Points on a hilly landscape, in no order, each with its height.
From any point a ball rolls to the lowest of the 2 points nearest to it. It stops when none of these is lower. Distance is the straight distance between rows; heights are no part of it.
vafu (h 4.07): [144  93 127 116 125 109 125 148 106 166 127 130 135  64  85 139 175 124
  97 129 133  72 154 110  72 170 140  68 144  99]
mon (h 4.78): [114  78  77 111 162 127 146 160  90  78  61 158 122 156 185 192 131 207
  88 121  94 161  72 140 147 115 118 122 115 122]
des (h 7.63): [129 210 116 131  90 141 110 145 135 105 135 129 156 123 165 122  73 165
 167  87 159 107 106 120 162 123 115 179  99 163]
befiz (h 5.22): [ 96 110 150 124 157 154 139 100 137 108 114 173 135 183 154 127 167 100
 110 173 161 189 129 151 127 129  83 178 153 154]
mogi (h 4.19): [116  65 157 105 161 123 120  97 155  93  89 112 119 141 158 148 139 112
 127 154 106 137 107 157  91 142  84 138  84 114]
suba (h 3.53): [177  95 104 122 110 104  86 125 100 150  79  53 102 101 123 144 103 163
 105 104  85 105  74 135  95 111 142  89  81 117]
dimif (h 5.17): [124 132 137 138 125 140 141 124 142 118 104 102 137 124 152 130  93 116
 163  87 134 160 112 151 163  93 113 151 111 129]
vek (h 1.94): [128 113 170 138 140 138 120  73 176 106 160  94 119 142 120  92 126  61
 170 142 111 133 156 137  93 117 110 142  99 112]
vugeg (h 4.29): [138 114 148 102 120 126 124 147  96 190 139 148 163  76  95 122 173 115
 108 139 184  84 147 121  83 168 110  98 146 116]
Pafof (h 4.80): [134  79 147 132 146 106 136  98 122 164 113 102 122 113  96 117 170  78
  99 176 106 111 146 144  76 134 123  83 133 108]
kuzu (h 6.72): [114 158 127 143 115 121 151 160 122 136 159 142 154  86 114 109 119 130
 168  60 188 136 146 129 195 109 137 126 173 120]
lov (h 2.99): [ 77  94 147 122 150 121 148 160 123  98 140 196 156 134 144 152 173 149
 115 125 176 163 137 136 152 136  96 133 175 121]
Gor (h 2.85): [112 119  84 124 133 126 139 166  65 137 106 169 134 158 140 169 156 203
  82 143 119 153 120 127 155 135 152 109 183 149]
Kop (h 7.38): [167 150 129 151  91 127 121 134 112 200 131  81 144  55  91  94 115  85
 126  94 157  90 149 126 113 120 150  88 129 114]
Geras (h 2.04): [117 120 168  99 152 147  95  88 196  63 164 130 104 161 164 102 113  98
 177 171 130 130 145 125  77 154  82 188  74 119]
Rego (h 7.98): [148 228 134 114  91 158 113 134 144 152 177 152 135 152 126 113  96 141
 141 148 137  97 166  76 113 172 160 155 130 167]
vuma (h 4.04): [111 167 115 109 121 128 142 176  98 139 165 200 161 126 123 150 148 178
 132 119 176 110 151 101 144 169 128 139 172 149]
Bifu (h 4.54): [104 166  91 115 117 132 127 183  82 124 140 195 163 131 161 156 138 220
 104 106 177 116 108 118 172 136 125 144 156 150]
keza (h 4.05): [107 100 160 129 141 118 139 123 113 160 141 163 157 100  79 116 202  78
 117 157 163 110 162 136  92 154 100 104 172 112]
fesup (h 7.48): [162 136 145 131  98 128 103 125 122 222 127 101 131  66  92 103 145  71
 105 148 163  80 158 115  72 128 144  94 129 124]
poti (h 3.60): [139 107 100 152 125 108 154 138  83 186 118  99 147  64  84 111 152 111
 119  82 150 122 145 144 159  99 146  68 169  96]
Ket (h 6.50): [157 119  69 136 114 134  99 141  59 148  68 116 147 139 169 148 118 210
  82 117 123 121  54 155 137  94 112 129 115 145]
benol (h 2.24): [140 152 110  93 110 116  94 155  95 141 117 146 126 133 142 156 129 195
  84 155 127  72  99 113  81 173 125 135 103 147]
mus (h 7.34): [145 179 112 120  98 130  87 145 128 100 110 101 150 118 177 129  71 173
 140  97 139  86  75 139 135 118 103 166  68 151]
Livi (h 3.41): [ 86 151 141 147 136 135 162 153 138  84 202 195 132 148 110 109 152 114
 149 107 152 160 179 107 159 123 141 132 202 128]
kikas (h 2.84): [141 148 154 114 109 144  94  79 124 186  86 101 132 157 168 106 127 107
 105 204 152 148 101 159 111 117 105 157  87 171]
Sez (h 2.01): [109 119 108 151 129 137 152 164  72 155 122 172 136 157 142 145 149 164
  82 136 158 183 140 142 185 105 147 108 207 152]
nal (h 3.91): [172 109 125 125 119  98 103 103 144 149 104  44  86 105 109 127  89 113
 139 122  70 107  94 126  99 109 167  96  65 107]
Fep (h 4.32): [132 162 148 119 101 134 113 141 108 174 137 132 177  96 131 115 128 129
 147 113 213  93 136 139 137 137  87 149 131 147]
vaben (h 4.43): [124 127 119 138 155 146 155 105 159  83 102 107 113 148 160 143  74 118
 149  89  91 189 100 136 169  87 123 163  93 126]
vut (h 3.35): [102 126 133 173 136 139 170 100 122 142 168 164 127 165  85  96 188  68
 108 146 127 156 179 133 143  97 138 122 188 135]
Lat (h 2.86): [114 135 123 175 123 130 165 128  94 169 140 151 141 140 104 122 159  99
 101 143 142 173 156 140 174  85 156 106 203 145]
voro (h 3.82): [145  97 150 120 128 124  91  85 117 182  65  75 129 138 155 124 135  94
 101 184 139 141  93 180  95 100 100 127  78 146]
rubam (h 2.66): [113 104 104 141 140 117 168 162 118  86 137 138 113 120 102 149 120 147
 143  80  90 156 126 122 184 116 165  99 169 103]
finib (h 2.25): [105 117 122 110 163 142 138 137 178  28 137 153 113 166 156 153  96 166
 167 105  75 143 120 111 143 150 113 156 101 114]
misi (h 5.50): [ 95 145 116 130 134 143 137 171  95 130 115 197 152 148 188 151 132 180
  99 131 192 165 116 142 188 108 104 158 162 153]
gop (h 1.49): [114  93 153 132 165 157 123  61 191  66 173 115  99 178 140  99 128  84
 159 159 104 140 154 124  90 136 109 166  88 111]
motim (h 7.86): [147 220 111 135  87 144 124 152 129 140 148 128 142 133 124 117  88 157
 155 107 133 110 144  98 151 145 158 150 132 161]
sini (h 4.95): [124  89  97 132 167 144 164  85 131 100  90 124  95 206 163 166 119 148
  89 168  51 189 104 129 157 114 155 144 128 147]
Sifep (h 6.96): [ 95 136 156 139 131 127 145 130 157  95 159 135 153  92 118 102 124  92
 195  63 174 147 143 143 164 110 102 137 152  95]
kavug (h 3.25): [114 115 119 183 122 108 167 107 102 178 134 115 134  92  61  99 169  60
 120 117 114 145 164 142 155  82 139  76 167 104]
Ran (h 4.79): [111  93 154 107 157 147 123  80 152  97 116 137 118 177 158 120 148 105
 119 181 124 160 123 146  99 149  85 169 109 136]
relom (h 5.09): [130  80 126 140 150 123 148  76 127 153 117 106 102 156 105 129 160  94
  87 189  70 138 135 135 101 128 157  97 141 125]
pilu (h 2.57): [136 131 135 158 128 129 144  93 153 133 168 111 109 142  79  91 138  65
 131 147  78 122 169 112 119 124 156 103 140 113]
Tula (h 1.91): [ 82  58 140 132 167 105 159 151 131  87 122 163 143 105 150 161 157 140
 123  87 162 179 113 151 161 104  93 108 154  94]
Ses (h 1.40): [138 136 135 117 138 130 110 102 187  81 184 115  95 166 120 104 102 123
 164 158  84 113 167  89  99 169 151 146 103 120]
Garug (h 1.12): [161 130 133 126 131 121  97  85 194 134 168  94  72 146 117  97  99  91
 159 181  78 108 146  83  79 144 169 128  92 119]
lomep (h 6.37): [ 94 142 137 141 128 126 148 172 113 131 151 178 162 111 158 129 133 153
 129  88 207 161 140 137 204 105 116 128 186 137]
kibep (h 0.75): [161 157 137 121 109 122 111 122 154 157 145 111 104 122 106 111 112 109
 135 153 108  94 151  93  88 156 167 113 116 135]
dilu (h 4.44): [135  79 169 110 135 114 103  99 124 166  93  92 127 114 124 126 151  88
 116 170 141 116 120 164  76 125 100 113 105 120]
rasul (h 1.81): [165 158 138 120  91 135  81 107 102 219  97  92 124 130 141 117 122 125
  90 183 157 112 103 141  93 120 130 144 100 168]
Bot (h 4.12): [ 76  96 160 144 164 145 158 132 123 106 141 193 140 165 153 129 171 106
  91 140 179 204 141 150 153  99  90 151 186 142]
dagiz (h 3.73): [115 117 155 147 141 133 145  94 134 141 157 151 130 146  83  93 191  60
 118 173 142 128 174 134  94 137 115 122 163 124]
zab (h 1.85): [143 122 116  85 134 114 103 158 122 125 123 143  99 122 119 160 132 182
  95 152  94  72 119  94  69 198 149 108 113 126]
Vares (h 4.16): [114  85 105 141 193 152 174 102 148  56 112 142  86 197 153 169 105 138
 110 118  53 202 111 116 167 100 145 155 126 125]
keko (h 2.98): [ 92  68 151 149 148 118 159 125 120 124 124 140 151  94 121 125 173  88
 127 104 173 160 129 167 153  92  90 110 158 104]
ped (h 5.45): [118  89 122 141 151 137 157  77 130 126 115 127 110 189 133 138 157 108
  95 174  87 174 125 137 132 123 143 135 153 143]
muvan (h 0.92): [109  96 104 156 150 134 171 133  99 124 117 153 113 174 130 159 149 141
  75 141  97 194 132 136 175  92 164 107 198 145]
Soru (h 3.08): [170 117 104 151  95 125 109 115  95 183  82  42 127 110 127 126 102 142
 115  99 108 126  88 159 136  86 148  99  96 134]
togin (h 7.15): [120 144 155 143 121 124 142 103 160 104 153  94 138  98 101  93 103  71
 196  81 131 122 148 140 137 109 117 125 120  93]
momin (h 4.86): [137 143 115 118 110 118 124 155 116 116 127 106 137  86 121 136 115 160
 150  71 136  94 116 126 141 144 135 115 120 121]
poz (h 3.68): [ 98 102  87 115 156 130 157 181  99  77 106 185 108 174 160 187 137 207
  88 130  93 169 109 124 169 131 147 117 162 136]
reb (h 2.83): [134 147 127  84 109 111  64 144 108 127 106 131 132 112 167 146 115 172
 105 154 155  65  75 132  68 145  87 154  67 141]
vofup (h 3.54): [128 106 144 104 130 113  97 129 125 109  87 112 138 117 159 147 124 150
 135 126 129 103  90 152 101 138  89 134  71 126]
Loka (h 1.73): [122 121 127  96 152 135 114 121 184  38 155 139  95 175 150 133  98 161
 163 155  71 107 143 100 108 180 129 159  87 118]
kuvi (h 4.17): [167  98 115 129 135 102 130 117 152 125 125  75  86 125  89 129 106 115
 124 140  38 105 126 111 112 140 181  86  99 104]
nofeg (h 4.66): [155 162  92 132  98 122 138 170 116 132 149 109 126  84  83 130 107 150
 143  61 117 101 135  95 157 153 179  97 147 116]
Zoker (h 2.50): [177 135 120 148  94 131  87 118  82 222  95  65 145 100 131 114 123 131
  96 129 161 106  95 153 111 103 122 116 115 147]
gifed (h 4.50): [167 181  98 147  97 137 145 148 146 139 165 101 116 105  65  99  97 101
 147  96  80 106 158  85 149 146 198  97 137 103]
Fubo (h 1.15): [160 144 139  90 111 115  81 126 143 179 122 129  89 112 120 132 133 123
 113 178 137  73 131  91  45 168 141 134 101 136]
Lazo (h 5.51): [129 144 139 149 108 143 126 128 114 159  93 116 160 125 155 118 117 123
 142 114 178 151 115 170 167  91 102 155 124 151]
ralon (h 4.88): [134 192 141 137  96 154 124 130 114 171 121 135 162 139 147 116 114 132
 140 138 184 133 133 138 158 114 113 171 140 180]
lol (h 3.43): [137 174 169  95 100 125  68 116 144 152 117 115 133 114 154 107 105 111
 147 157 183  92 112 135  84 135  91 167  72 156]
Ripor (h 2.91): [125 104 129 166 132 116 161  94 125 142 132  88 117 113  75 109 141  68
 137 117  80 133 145 145 141  91 146  87 132  99]
ger (h 7.27): [149 162 159 148 101 121 124 114 154 157 151  87 138  76  94  77 110  59
 175 103 146 102 158 129 114 120 132 113 112 105]
valu (h 4.36): [170 139 106 127 118 110 125 156 156 110 155  91  85 102  73 116  87 116
 143 103  55  83 142  83 117 161 198  91 105  92]
marad (h 2.31): [128 122 157 136 139 124 120  97 175 109 190 125 108 127  80  82 149  65
 153 159 106  99 186 107  70 147 130 122 127 100]
lisig (h 1.86): [121 127 106 153 132 145 161 129 130 118 122 132 113 173 135 145 109 136
 121 122  91 191 130 128 188  93 171 124 166 146]
solu (h 1.52): [137 127 129  58 134  99  79 145 138 142 128 156  78 115 128 146 142 168
 102 184 121  52 122  91  33 201 129 138  94 123]
viku (h 2.81): [133 155 166 102 121 133  83 109 172 101 122 117 123 140 172 114  94 106
 170 154 145 116 119 135  95 137  83 175  55 137]
zav (h 3.04): [112 139 121 150 129 126 169 142 138  95 165 148 124 126  85 118 132 106
 151  96 102 142 160 110 162 117 157 114 179 111]
pego (h 3.23): [106 132 117 122 164 142 147 139 169  36 101 139 126 142 179 152  80 157
 167  86 103 164  94 127 151 111  93 172  75 118]
soruz (h 5.85): [127  74  88 117 143 128 109 142  66 125  47 139 146 141 176 163 151 199
  75 141 121 128  57 161 119 119  99 119 106 129]
Zuped (h 2.65): [131 166 112 149 113 149 139 113 125 149 119 132 132 180 141 130 128 131
 122 161 112 166 134 125 163 117 162 143 157 169]
vovu (h 3.29): [112 106  98 125 163 130 167 153 137  50 124 142  97 161 134 169  92 164
 134  82  61 181 109 114 191 114 159 132 142 109]
kovum (h 3.74): [ 99 159 135 128 127 130 153 162 117 130 187 204 155 118  94 129 165 132
 134 120 165 126 184  96 140 157 134 128 206 133]
Runov (h 3.86): [129 114 112 127 129 108 150 154 108 149 141 131 153  63  82 127 165 124
 128  90 144  92 159 116 129 149 139  77 158  96]
nulil (h 3.90): [144 184 150 106  93 133  77 138 113 171 136 131 161  90 145 119 109 139
 134 131 214  67 102 129 108 135  74 169  84 164]
nuvuk (h 7.00): [150 152  93 138 103 136 104 133 105 125  81  84 141 133 167 142  82 172
 120 101 114 124  67 152 148  91 123 143  87 150]
gis (h 5.08): [125 136 141 101 114 103 115 159 154  74 141 113 140  77 124 140 105 160
 179  58 132  80 108 118 118 165 107 121  83  97]
fulop (h 5.32): [102 128 138 105 130 120 138 158 173  37 156 151 136 107 131 136 111 156
 200  63 129 122 128 113 145 157 106 146 110  90]

Call two points neighbours if one is among the 2 nearest of the other. Go from one point of each pair to the other, from neighbour to neighbour, staying as low as possible. Name the highest point that can't be avoided.
rubam and muvan: ped
muvan and gop: vugeg
rasul and kibep: fulop
kibep and Tula: befiz

Two balls start at each pair of points below. Name the first point that both come to, or write none.
Runov and Fep: gop
Ran and relom: none
dimif and fulop: finib

For each start below, name every point that the ball comes to, in order.
motim: des, mus, nuvuk, Ket, soruz, mon, poz, Gor, Sez, muvan
fesup: vugeg, keza, dagiz, vut, Lat, Sez, muvan
gis: momin, nofeg, gifed, valu, kuvi, nal, suba, Soru, Zoker, rasul
vafu: Runov, poti, kavug, Ripor, pilu, marad, vek, gop
Kop: ger, togin, Sifep, kuzu, lomep, misi, Bifu, vuma, kovum, Livi, zav, rubam
